Each row is a point on a landscape with many peaks, with its height.
A climber steps from a point to the highest of its 2 nearest points, and stops where none of them is higher. Distance is the straight distance between rows; heights are no part of it.
z738 (h 338): [-26  25 -19 -11   6  41 -19  19  14  -6 -11   4 -14   4  18  15 -19   2
   0   0]
z595 (h 325): [ -5   3  -6  -9 -32  10  12  17  13 -10  31  19 -22  -3  -3  11 -16 -15
   0   9]
z18 (h 169): [ 12  -1  22  19  18   5  16 -11 -12   2  41   1   1 -16 -17  -5  -3   6
  12 -18]
z294 (h 262): [ 22  -8  13   7  -9 -11  -8  18 -18  22  -8 -12  19   3  10   1  -4  32
  -8  -7]
z666 (h 567): [ 23  -6   4   0  -8 -22 -24  27  -8  -5 -17 -15 -10   1  21   9   0  13
 -14  20]
z983 (h 363): [-33  19 -12 -20 -10  22 -15  14  16  -7 -26   2 -17  12   4  18 -15   8
  -5   3]
z464 (h 471): [-20 -14  -3  -9  -1   1  20 -25  14 -19   4  14 -10  10  -8 -12  12 -28
  18   4]
z223 (h 368): [  6   0  -2  -1 -18 -11   1  10  -4   9 -12   7   0   3   9   6  -3  -1
   1  22]
z731 (h 437): [ -1  -6   5  -9 -18 -23  -5  10   2   6 -43  -6   6  17   5  -3   4   5
  -8  29]
z835 (h 321): [  2   4   8  10  25  11  -9  -6   3   1   7 -16  14 -10 -22  -7   5  -9
  -7 -28]
z649 (h 396): [-20  11 -16 -10 -18  13  -3   9  17  -7  -7  12 -20   5   8  16  -9 -18
   7  18]
z669 (h 458): [ 15   5  15  17   5  -1  25  14  -3   9  19  23  -3 -17 -12  -9  -5 -21
  24  26]
z852 (h 343): [  7  -8   5 -13 -39 -18  20   1  -8   4  17  10 -20   2  -4  17  -3  23
  -9   4]
z719 (h 277): [-12   8   0  17  40  23 -13 -30   3 -17  27 -14  -1 -13 -23  -7   6 -17
  -7 -25]
z198 (h 16): [-14  10 -31 -11 -15   6 -14   7   7  -8 -10  13 -27  10  27  27 -10   8
 -10  22]
z864 (h 14): [-11  -1  -8 -10   4  18 -11  -2  13   8  -5  -3  28  10   9 -20  -3   8
   8 -24]
z677 (h 412): [ 21  12  16  19  -6   0  13  35  -1  14  17  12  -7 -17  -4   7 -18 -13
  18  24]
z815 (h 150): [ 10  21  -5  13   8  27 -28  27  10  17  16  -5  20 -13  21  -5 -26   1
   1  -7]
z732 (h 372): [ -6  14 -11  -3 -23  14 -15  25  16   5  -9   4  -6   1  10  10 -18  -5
   5  16]
z590 (h 472): [  3  -2 -12  -6  16   2 -13  -8  -6   2 -13 -11  20   2   7 -10   7  14
 -20 -25]
z985 (h 249): [-26   8 -10  -3  30  18  -4 -15   9 -17 -10  -4  -4   3 -18  -3  10 -21
  -5  -7]
z949 (h 500): [ 17   4  14  26  24   2  15  -4  -6   8  28  14   4 -21 -14 -17  -3 -21
  22  12]
z231 (h 371): [  8  -8   6  -9 -41 -25  16   6  -4  11  -1  12 -12   9   5  13  -1  20
  -2  22]
z462 (h 445): [ -3  -4   8   4   9 -25  -5 -14  -5 -20 -11  -9 -27   0 -16  17  12 -12
 -15  20]
z727 (h 305): [ 10  -9   0  -8 -27 -10  20  -2 -11  -3  38  10 -13  -2   3  11  -5  30
  -6  -9]
z742 (h 202): [ -6   3  23   4   9  16   0  -9  14  -2  30 -12  10  -4 -27  -2  -3  -7
  16 -35]
z413 (h 183): [ 14  15 -11  17   7  14 -21  10   0  12  27   0   7 -15  19   2 -22   0
   6  -7]
z136 (h 218): [ -9  -2  20  -3   8  -5   6  -9   1  -1  -3 -12   5   1 -33  -1  13  -5
   8 -14]
z888 (h 434): [  5 -10  19  -5 -10 -33  25 -14 -19  12  -9   3  -1   7 -13  -3  16  15
   4  15]
z25 (h 38): [-12  -2  -7 -18 -31 -13   1 -12   5  -3  -1   2 -17  11  10  20   2  16
  -9   3]
z680 (h 236): [  3  14   7  17   8   8 -16  14   8  -7  10  -4  -6 -17  -8  18 -13 -16
  -1   2]
z383 (h 30): [-12  -1 -20 -14 -17   4  -5  -9   7  -5  -3   5  -8   9  11  15  -1  10
   1   0]
z365 (h 217): [  3  15  -9  15  22  16 -17  10   8  -2  11   1  -1 -16   2   2 -10 -26
   2   7]
z477 (h 22): [-14   2 -29 -14 -15  -1  -7  -3   5   1 -11  15  -9  12  31   9  -5   4
  -2  20]
z613 (h 264): [ 14  -5  -5   1 -16  -1   1  -8 -15   3  29   3  -5  -5   8  11  -7  24
   1 -11]
z341 (h 146): [ 24  -4  -2  10   7 -14  -1   9 -15  10 -11   1  19  -5  13 -11   1  -5
   0  12]
z428 (h 355): [ -7 -15 -17 -16   5  -6  10 -16   0  10 -29   3  29  17  12 -27  17  -7
   3   5]
z882 (h 491): [ 16 -11  17   8  -3 -29  26  -8 -26   6  12   6 -12  -6 -10   7   8  24
   0  12]
z558 (h 265): [-23  -4   0 -19 -31  15  16  10  31  -5   5  16   2  16   2 -11  -8 -23
  23  -7]
z968 (h 282): [ -3  11  12  -1 -25   9  -1  17  11   4   6   0  -3  -4 -15  13 -12  -4
   8   2]
z230 (h 184): [  1  -1  28  15  19   8   5 -19  -7  -7  37 -12   1 -14 -30  -4   4   3
   8 -29]
z41 (h 482): [ 21  -4  21  13 -12 -12   4  34 -13  28 -11  -3  11   0   2  -2  -9  18
   7  19]
z340 (h 671): [ 19  -2  17  10  -5 -21 -11  20 -14   3  -7 -12  -6  -6  -4  12   1   9
  -6  14]
z772 (h 303): [  5   8   3  -5 -34   7  12  23  12   7  17  14 -10  -2  -4   9 -11 -10
  10   8]
z737 (h 593): [ -4  -8 -13  -8  18  -3   2 -18  -7  -4 -19  -8  16   3  -1 -13  17   1
 -13 -13]
z682 (h 495): [ 23   4  25  20  20  -5  12  19 -17  26  10   2  19 -14 -10 -14   1   7
  15   1]
z865 (h 76): [  6 -11  -3   1   3 -26   4 -30 -22  -4   1  -4  -2   0  -1   2  13  10
  -9   2]
z200 (h 537): [-20 -11 -20   1  16  14   1 -38  -4 -27  18   3 -16   6   1   2  12  -4
  -4  -7]
z102 (h 280): [ -8  -4   0 -11 -34  13  10  14  17   4   8  12   5   9   8  -8 -11  -6
  17   2]
z840 (h 60): [  3  16 -25   5  38  33  -9   4  12  -4 -16  -6  17  -9  22 -20  -3   3
 -21 -35]
z168 (h 310): [  1 -13 -16 -14  -7   4   3 -10  -4  17 -12   4  33  17  18 -28   5   6
  15  -5]
z54 (h 352): [-11  -6 -10  -7 -18  12  12  -6  13 -26  36  14 -25   0  -1   6  -7 -15
   0  -4]
z785 (h 503): [  7   0  33  12  12 -19   9   7 -11   1  -8  -9  -9 -12 -32   7   9  -6
   1   7]
z128 (h 414): [-13   1  -9  -1  14 -13 -15 -15  -5 -29 -11 -11 -32   3  -4  27  12   0
 -25   9]
z55 (h 9): [-16  16 -26  -2   5  14 -17   7   8 -22  -4   6 -39   0  14  32 -10  -7
 -12  21]
z997 (h 29): [-11   3 -25 -15  17  26  -7  -3   8   3 -23   1  22  12  22 -20  -1   7
 -10 -17]
z830 (h 260): [  1   8  11   5  -4   4 -14  12   6   4   4  -9  -2  -9 -16  14  -6  -3
   2  -7]
z667 (h 492): [ 12  -6  14  -4 -14 -31 -16  20  -5   5 -32 -15   1  13  12   4   4  19
 -18  19]
z556 (h 415): [-15   0 -12 -14 -30  -3  11   0  15  -4 -10  17 -12  10   2   5  -2 -12
   6  23]
z931 (h 547): [ 17  -3  20  21  19  -2  25   0 -11  18  15  14  15 -13 -12 -26   2  -8
  26   5]
z342 (h 417): [ -8 -12  -4  -9  -6 -17  13 -17   2   0 -16   9   0  11  -1  -9  13 -12
  10  19]
z404 (h 432): [  3  -3  -4   9   7  -2  -1 -18  -7  -8  16   3 -10 -10 -11   6   1  -9
   1   2]
z199 (h 444): [-12  -8 -11  -9  -7   0  19 -13  10  -4  -8  18  -3   8   2 -15  10 -28
  20  19]
z562 (h 120): [ 22 -12  -8   6  17 -22   2  -8 -18   4 -22  -3  14   0  17 -14  16   3
 -12  10]
z257 (h 237): [-28 -10  10 -11  -3  19  14  -8  25 -23  14  -2  -5  11 -10   1   0 -20
  15 -30]
z384 (h 501): [-22 -15 -15   2  14  10  12 -39   3 -24  14  10 -12   5  -7  -8  17 -22
   7   2]
z214 (h 606): [ 27  -4  19  15   3  -9  13  22 -23  28   9   6  14 -10   4  -6  -6  22
  12   5]
z28 (h 270): [  4 -16  -8 -13 -28  -1   4  -9  -4  16   3   3  23  17  19 -14  -2  23
  13  -9]
z704 (h 333): [ 15   2   9   1 -39   0   8  21  -6  14  18   5  -3  -2   6  15 -16  24
   5   6]
z208 (h 171): [ 24   1  -8  16  23  -6 -13   5 -14  -2   0  -1   8 -14  10  -5   3 -14
  -5   8]
z788 (h 252): [-28  -1   0 -20 -14  24   4  -2  29  -7  -3   6  -1  15  -6   1  -4 -10
  18 -20]
z39 (h 263): [-24   7  -4   8  37  27  -6 -21  16 -16  14  -7   0  -1 -19 -14   5 -27
   7 -18]
z240 (h 406): [-21  -1  -3 -19 -20  -9  -3   7  14   4 -49   2  -5  22  10   1  -1   0
  -8  27]
z116 (h 377): [-23   5 -23 -16 -13  18   6   0  21 -20  13  18 -26   8   8  14  -8 -14
   5   3]
z670 (h 347): [ 22  -5  -1   3   5  -7  -9   4 -17  13 -12 -15  24  -1  18 -12   4  23
 -17 -18]
z65 (h 226): [ 21   2  -6  11  -5   6  -7   5 -11   9  35   9   1 -11  14  11 -14  15
   4  -6]
z89 (h 424): [-10  -6  -6 -16  -3 -13   0  -9   4   7 -43  -6  17  19   8 -18  13   9
 -11   5]
z262 (h 41): [ -9  16 -30  -9  30  42  -6   6  14   3 -21   1  18   7  28 -28  -4  -1
  -4 -20]
z177 (h 222): [-24   4  19  -6  -3  23   1   2  25  -7  19 -10   3   5 -17  -4  -7 -15
  21 -33]
z114 (h 111): [ 10  18 -10  14  24  26 -25  24  13   6  -5 -10  19 -15  19 -13 -15  -1
 -15 -21]
z943 (h 1): [-11 -11  -4 -14   3  15  -3 -18   5   0   5  -8  24  13   2 -13   6  13
  10 -41]
z148 (h 383): [-26  10  -5 -16 -15   3 -13  10  15  -7 -35  -4 -13  13   4  11  -3   3
  -7  14]
z739 (h 199): [  1  -6  23   3   2  -4  15  -6  -3   9  10   0  10  -1 -18  -8   7   2
  17 -12]
z803 (h 358): [ 13   4  10  15  36   2  -3   4   2  -2  -9 -17  23 -14 -20 -21  12 -13
 -14 -25]
z140 (h 524): [-19  -5 -17 -21  11  -5   1 -20   3  -3 -36  -6   9  19   5 -11  18  10
 -18 -11]
z518 (h 196): [ 13   7 -15  19  39  11 -16  10   3 -13  -1  -4  -1 -17  11  -9  -1 -27
 -12   6]
z975 (h 411): [ 16  -5  14  13  24 -14  -2   0 -13  -2 -11 -18  13 -10 -16  -9  12  -3
 -14  -8]
z58 (h 468): [  1  -3  19  11   7 -20  10 -18 -16 -16   0  -4 -20  -9 -31   9  15 -10
  -6  14]
z647 (h 61): [ -3  -8   3 -11  -7 -29  -1 -26 -11   3 -11  -4  -5  11   2   9  15  19
 -14  -3]
z796 (h 234): [-13   4   7  -2  16   5  -3  -4  11  -5  -9  -5   5  -5 -25  -6  10 -21
   4  -5]
z235 (h 370): [ 18   9  10  13 -25   0  -3  35  -2  13   9   3  -5  -9   7  16 -19   5
   7  21]
z422 (h 393): [ -4 -13  10 -12 -14 -20  24 -13  -4   7 -11   4   3  11 -12  -9  13   1
  15   7]
z532 (h 481): [ -6 -11  -8   0   0   4   2 -31  -7 -18  27   4  -9   0  -5   5   1   6
   3 -16]
z306 (h 96): [ 21 -13  -8  12  26 -19  -2 -23 -31  -4  -1  -6   9  -7   9  -7  13   9
 -18   0]
z71 (h 298): [ 18  -4   9   2 -24 -10   0  15 -19  19   9  -1   5   1  11  12 -10  33
   2   5]
z748 (h 475): [ 25 -11  23   9  21 -30   2  -1 -26  -5  -8 -18  -3  -9 -16   3  15  10
 -17  -2]
z132 (h 335): [  4  -3 -14  -3   4 -15  -8  -5  -5   1 -13   5  -5   1  13   7   4  -7
  -6  17]
z713 (h 554): [ 21 -12  21  10   2 -33   4  -5 -30   4   4  -8  -8  -6  -4  16  10  27
  -9   6]
z295 (h 394): [ -2  -2  -4  -9 -42 -13   9   7   5   5 -10   9 -15   8  11  12  -6   0
  -3  28]
z979 (h 293): [ -2  16   9  18  39  19 -16  -9   9  -9  25 -16   4 -19 -21  -9  -6 -17
  -2 -24]
z928 (h 48): [-14  -3   0 -18 -22 -24  -8 -16   1   3 -24  -5  -8  17   4  12   8  20
 -16   4]
z611 (h 576): [ 17   0  27  10   3 -13  -2  27 -10   7 -13 -17   5  -5 -19   7   2   1
  -4   5]
z84 (h 84): [  4  19 -19  13  39  31 -21   7  13   0   5 -11  10 -18  13 -16 -10 -10
 -15 -26]

Call two points neighbours if one is among the 2 nearest of the other. Go from one point of each pair to the other, from neighbour to neighbour, staying as high as possible. Name the lowest point that can't be avoided.
z737 and z931: z294
z713 and z200: z422
z931 and z214: z682

Where does a climber stop that starts at each point below?
z983: z340
z341: z556
z71: z931
z136: z713
z18: z713
z28: z737
z128: z340
z198: z556
z102: z556
z968: z556
